Points on a hilly landscape, in no order, each with its height.
A ball rolls from a point to the lowest of its 2 nearest points, and stops where none of them is lower. Distance is the straight distance between rows; heights are no part of it.
K509: [ 85 142  78 206  86 135 199 150 107 114 144  92 157 108 153 132  91 129
 144 178 116 159 133 112]  height 3.56
K315: [157 129 146 111 154 153 106 117 140  90 121 157  90 100 179 128 137 111
 138 130  62  97 131 144]  height 3.36
K528: [ 94  91 154 149  87 197 105 145 127  99 117 143  89  99 175 146 167 152
 103 105  91 113 122 136]  height 4.46
K63: [140 147 122  72  91 129  95 117 143 129 139 116 127 126  37 152 131 130
 126 112 179 107 133 121]  height 5.07
K776: [104 140 128 158 135 207 110 186 148 113 127  87 155 111  94 169 129 171
 146 139 145 144 169  95]  height 4.78
K14: [117 124 175  98  96 156  97 110 130 161 131  80 106 122  46 140  98 154
 142  88 181 105 134 110]  height 5.69
K791: [192 156 164 112 190  71 140 108 115 134 157 180  95 166 119  96 102 101
  93 100 141 126 155 113]  height 4.95
K774: [138 136  85 118 147 117 148 131 111 152 130 131 153 141 140 180 100  88
 101 183 166 138 130 203]  height 1.29
K260: [151 139 112 101 164 106  88 138 117 129 111 159 109 141 149  98 122 127
 114 101 121 140 109 153]  height 4.39
K593: [ 71 108 137 112  86  96 124  81 139 175 115 104 123 101 168  90 106 140
 128  89 123 120 102 133]  height 3.14
K367: [123 173  58 162 153 127 176 185  67 118  92 150 154 159 128 135  70 135
 122 227 137 165 179 157]  height 2.69
K439: [ 91 148 166 114 117 149 101 135 160 142 117 142  64 120  73 111 139 175
 130  76 138 105 118  73]  height 7.28
K589: [ 98  92 203 157 111 146 120  98 147 132 168 137 122 129 167 134 170 168
 148 109  81  80 145 142]  height 5.52
K961: [135 112 103  95 155 136 116 144  95  77  79 145 146  81 162  85  78  97
 142 160 127 152 115 106]  height 3.12
K602: [ 56 127 107 141  96 121 114 138 140 157  89  96 155 101 145  87 131 151
 140  89 117 132  97 112]  height 2.53
K406: [ 88 144 103 170 125 196 140 165 150 147 104  57 183 136  81 195 157 143
 149 152 166 125 164 105]  height 5.34
K704: [135 178  94 150 144 123 136 188  98 124 123  79 218 181 109  97 127 136
 157 120 101 171 126 180]  height 3.38
K896: [126 162 106 173 161 114 142 188 112 119 150 107 204 171 123  92 166  87
 146 137 101 154 100 133]  height 3.70
K663: [157 139 167 109 152 155 102 162  96  69 124 148 119 115 149  88 130 123
 153 122  55 118 110 127]  height 2.87
K374: [141 153  48 150 159  93 145 228  62  82  75 158 200 159 135  97 114 135
 116 173 132 154 168 116]  height 3.19
K796: [144 125  94 158 141 126 111 182  91 119 123 117 172 122 170 119  74 129
 122 138 118 176 146 191]  height 4.48
K288: [175 124 123  89 152  98 165  30 120 112 185 147  89 135 123 158 120 106
  97 148 165 104 137 136]  height 5.74
K378: [138 123 102 142 143 115 113 128 132  84 109 107 158  87 195 105 129 117
 152 125  67 137 136 147]  height 5.04
K476: [115 139 161 140 172 115 115 149 162 146 181 143 146 179 120  97 131 136
 174 120 104 130 109 120]  height 4.41
K387: [120 143 142 146 165 126 108 185 138 123 155 134 177 168 133  96 152 129
 141 103  89 140 101 136]  height 4.03
K641: [149 124 105 137 111  59 182  85 144 151 156 137 101 143 116 143 140  93
  91 116 178 130 112 102]  height 4.86
K653: [122 114 189 139 154 128 118 110 165 155 179 141 128 156 134 136 151 158
 153 117 120 105 120 122]  height 4.93
K550: [ 76 116 120 140 163 112 187 138  96 113 121  98 178 106 172  71 107  85
 146 133 106 152  84 106]  height 2.38
K937: [ 50 154  86 187  99 154 171 156 123 146  94  77 188 111 117 133 111 143
 147 164 117 151 133 126]  height 3.09
K626: [166 105 173  71 191 125 164  95  92  80 166 144 131 107 156 144 147  65
 138 157 113 105 146 140]  height 2.91
K736: [122 160 133 145 122 109  88 115 154 153 169 112 152 146 124 138 143 140
 128  89  96 117 139 194]  height 0.65
K629: [147 132 111 134 104  96 118  84 160 189 115 132  93 162  80 139 111 165
  93 101 195 145 138  78]  height 5.60
K259: [146 116 165  90 125 154 127  98 134  94 140 145  84  88 147 145 183 149
 159 141  61  81 121 132]  height 3.69
K836: [115 128 128 151  87 125 124 153 118 158 107 126  86 159 107 123 130 123
  88  80 155 141  98 141]  height 4.79
K274: [110 161 162 113 108 102 134  86 166 126 144 141  74  99 141 116 192 202
 132  94  61  61 156 102]  height 8.10
K458: [ 99 148 101 138 134 143 142 167 137 147  97  99 169 147 120 130 118 125
 155 153 122 165 117 130]  height 2.58
K781: [146 108 130 133  87 106 155  41 145 140 146 159  54 129  94 142  86 175
  79 118 172 100 123  91]  height 6.58
K587: [141 103 105  90 139 139  95 157 108 101  96 153 147 107 133 124  48 134
 147 195 159 151 126 116]  height 3.52
K867: [130 145  83 127 132 149 127 141 129 182  88 129 140 156  99 171 123 112
 110 183 177 153 134 164]  height 1.91
K649: [132  95 144 120 109 145 121 107 131 178 130 134 114 144 117 157 113 123
 127 144 180 157  98 139]  height 3.13
K15: [181 134 113 118 125  76 127  98 151 178 122 160  90 175 110 131 133 120
  86 119 194 145 116  89]  height 5.22
K718: [152 119 106 115 135 149  80 162 109 142  83 144 118 135 145 131 104 115
 104 142 141 154 111 156]  height 4.04
K89: [131  91 124 124 150 119 151 141  86  82  99 117 170  90 179  82 100  72
 157 149 121 172 114  98]  height 2.79
K10: [ 73 103 182 107  98 172 111  98 146 137 120  72 114  90  83 148 139 184
 137  78 167  73 151 102]  height 6.22
K757: [109 161 115 135 101 123 116 147 155 133 126 105 142 147  67 136 198 126
 125 114 144 128 105 104]  height 3.95
K98: [168  77 175  80 136 115 115  69 125 144 141 137 100 121 152 131  94 125
 138 139 138 123 118 148]  height 4.17
K979: [152 148 145 119 115 119  84  81 169 121 170 124 113 114 156 154 161 154
 131  95  88  88 160 172]  height 1.68
K775: [165  99 163 120 114 110 161 109 124  91 158 154  97 146 134 129 209  89
 104 128 100  87 121 102]  height 2.36
K855: [ 98 119 144 143  89 151 100 140 124 123 128 136  70 128 131 120 170 121
  82  75 115 112  96 145]  height 5.02
K927: [138 124 101  85 186 133 134 130  86  98 141 157 157 110 146 156  79  88
 105 175 166 133 146 174]  height 1.85
K357: [148 124 113 190 136 140 117 198 127  80 161 112 206 137 136 117 150 133
 182 152  98 156 155 106]  height 6.64
K967: [164 147 124 126  80  68 124  81 146 126 121 138  87 108  86 103 114 166
  95  74 112  99 135 103]  height 6.54
K319: [128 146 106 110 105 162  91 164 118 131  90 149  84 130 104 137 123 105
  86 113 158 146  98 154]  height 4.38
K933: [176 133 172  87 114 131 161  93 113  79 147 133  68 110 109 130 189 110
 135 130  81  61 121 127]  height 2.99
K126: [ 98 100 111 153 160 137 135 143 134 115  87 148 120 107 207  97 105 117
 126 110 102 161  96  94]  height 1.40
K912: [160 107 119  96 160 137 127 121 103  64 137 145 141  95 151 141 118  90
 120 169 124 108 146 156]  height 2.37
K256: [ 96 109 159 142 146 137 164 124  94 122 159 118 147 112 157  94  65 108
 152 136  92 153  89 125]  height 1.89
K922: [123 125  90 181  85 132 158 177 110 101 111 104 152  94 159 132  86 128
 155 194 122 183 140 121]  height 3.90
K52: [ 62 135 136 140 119 183 149 151 150 178 121 105 104 141  80 168 144 154
 128 120 178 124 119  89]  height 6.32
K539: [101 148 163 109 121 135 104 120 162 127 127 137  80 108 105 112 175 193
 143  68  84  79 149  86]  height 7.72
K506: [115  92 177 176 128 162 136 131 138 104 177 132 140 118 175 138 131 133
 162 141  68 115 131 149]  height 5.98
K883: [120 118  70 119 141  92 181  83 148 146 145 132 113 137 142 157 141  67
  96 157 169 125 106 121]  height 5.16
K364: [154 127  92 151 117 124 140 163  79  97 115 120 185 114 145 125 102  98
 123 177 129 154 130 156]  height 4.23
K306: [123 134 127 145 119 137 144 114 131 212 110 132 100 181  99 162 115 117
 113 160 194 158 102 142]  height 2.54
K49: [ 67 116 113 163 126 153 127 146 140 138 103 127 147 119 156 104 130 128
 126 121 117 150  96 104]  height 1.98
K472: [153  79 195 121 113  84 194  84 104 124 155 154  99 138 143 103 169  83
 105 111 119  93 115  96]  height 1.84
K846: [146 125 147 183 139 158  91 170 152  72 162 130 170 127 158 131 150 144
 177 140  72 128 152 126]  height 6.37
K212: [188 139 116  99 135 121 113  75 146 114 163 165  62 142 111 164 123 143
  89 141 163  96 142 147]  height 6.14
K557: [195 145 149  91 138 120  66 139 122 100 122 138 111 118 124 113 191 130
 131 110  83  93 154 153]  height 1.81
K510: [166  84 138 103 123 141  99 125 130 143 118 145 125 128 154 151 103 110
 121 154 166 153 124 157]  height 3.65
K202: [ 70 136 103 161 103 162 159 141 160 182 119  93 153 146  80 194 174 141
 141 156 172 131 145 105]  height 5.81
K294: [ 67 148 156 149 100 165 134 142 148 147 139 120  86 141  71 137 156 175
  97  74 165  97 128  89]  height 6.82
K840: [161 166 145  92 161  95 109 112 132 120 141 166  78 134 126  89 115 110
 101  93 118 123 114 131]  height 4.69
K177: [154  97 183 121 165  88 191  79  96 150 155 142  96 140 142  91 129  84
 113  98 136 134 111 101]  height 1.34
K507: [185 141 177  97 141 114  83 138  98  73 126 131 141 128 117  85 171 116
 144  92  53  95 121 134]  height 2.41
K938: [120 116  90 184 128 110 121 172 116 113 112  94 194 117 193  93 113 116
 152 116  96 173 152 156]  height 4.75
K313: [162 113 133 107  81 106 116  90 157 141 108 140  67 123  64 135 105 159
  93  86 175 123 129  89]  height 6.06
K53: [ 79  87 148 180  93 128 113 116 135 177 135  92 180 132 150 140 148 149
 123 106 130 130 136 176]  height 2.23
K713: [143 125  91  76 170 104 167  76 123 117 156 158 105 122 137 151 134  76
 111 151 170 118 128 141]  height 5.44
K407: [121 170  99 127  99 105 114 152 144 184 104  92 154 173  54 116 162 142
 128  84 151 146 131 122]  height 3.47
K554: [186 139 132  94 141 127  56 113 184 112 137 140 115 108 158 148 169 153
 124 117 105  95 169 165]  height 0.71
K33: [124 134 110 131 143 174 104 187 124 112  86 137 135 117 110 145  52 166
 167 177 145 171 146 102]  height 3.93
K436: [118 131 144 139 138 164 106 141 140 104 130 161  77 105 176 143 118 144
 115 107  94 144 120 149]  height 3.88
K121: [144 163  32 146 175  98 139 198  88 131  58 161 195 169 131 127  98 140
 131 211 142 156 199 141]  height 2.94
K555: [104 127 149 157 102 157  94 146 152 149 148  87 153 136 120 143 139 138
 137  99 120 132 131 172]  height 1.48
K452: [145 139 105  58  90  89 127  80 135 121 155 128 119 110  78 139 102 116
 128 145 165 104 125 151]  height 5.56
K701: [153  79 167  90 107 127 117  50 149 142 143 139  86 122 120 137 131 161
 142 121 144 106 125 101]  height 4.80
K741: [106 105 164 105 173 143 177  98 117 114 138 146 125  98 177 107 104  79
 137 136  95 125 106 101]  height 1.30
K59: [155 159 129 130 113  45 166  56 143 144 144 132  93 109 135  98 119 135
  98  80 114  87 147 124]  height 6.86
K538: [136 153  70 141 142 154 160 151 108 153  81 146 163 152 116 164  74 122
 134 233 150 166 149 155]  height 2.42
K958: [110 169  92 119 121 113 107 161 115 154 105  91 172 169  86 100 142 128
 143 113 114 167 113 160]  height 3.02
K987: [106 149 103 134 153 184  91 192 152 130  85 101 159 120 102 158  88 165
 167 139 152 156 161  86]  height 4.32
K37: [ 88  87 175 122 166 110 192  84  75 136 139 129 113 116 183  99 120  63
 128 113 132 110 102 108]  height 0.74
K302: [120 127 117 123  83  86 144 103 152 137 154 114 135 135  80 122 158  99
 118 113 144 118 106 110]  height 4.43
K715: [114  88 148  97  77 140 107  85 145 136 127 105 105 102 116 155 155 161
 135 101 141  97 119 110]  height 5.47

Call two points neighbours if one is among the 2 nearest of the other. Go from one point of each pair to the other, from neighbour to neighbour, staying as low as possible. Name the highest point that can't be avoided.
K774 and K63 -> K452
K37 and K736 -> K259
K774 and K37 -> K626
K554 and K736 -> K979

Where does a ball stop that starts at each point below?
K836 -> K774
K10 -> K774
K406 -> K37
K259 -> K37
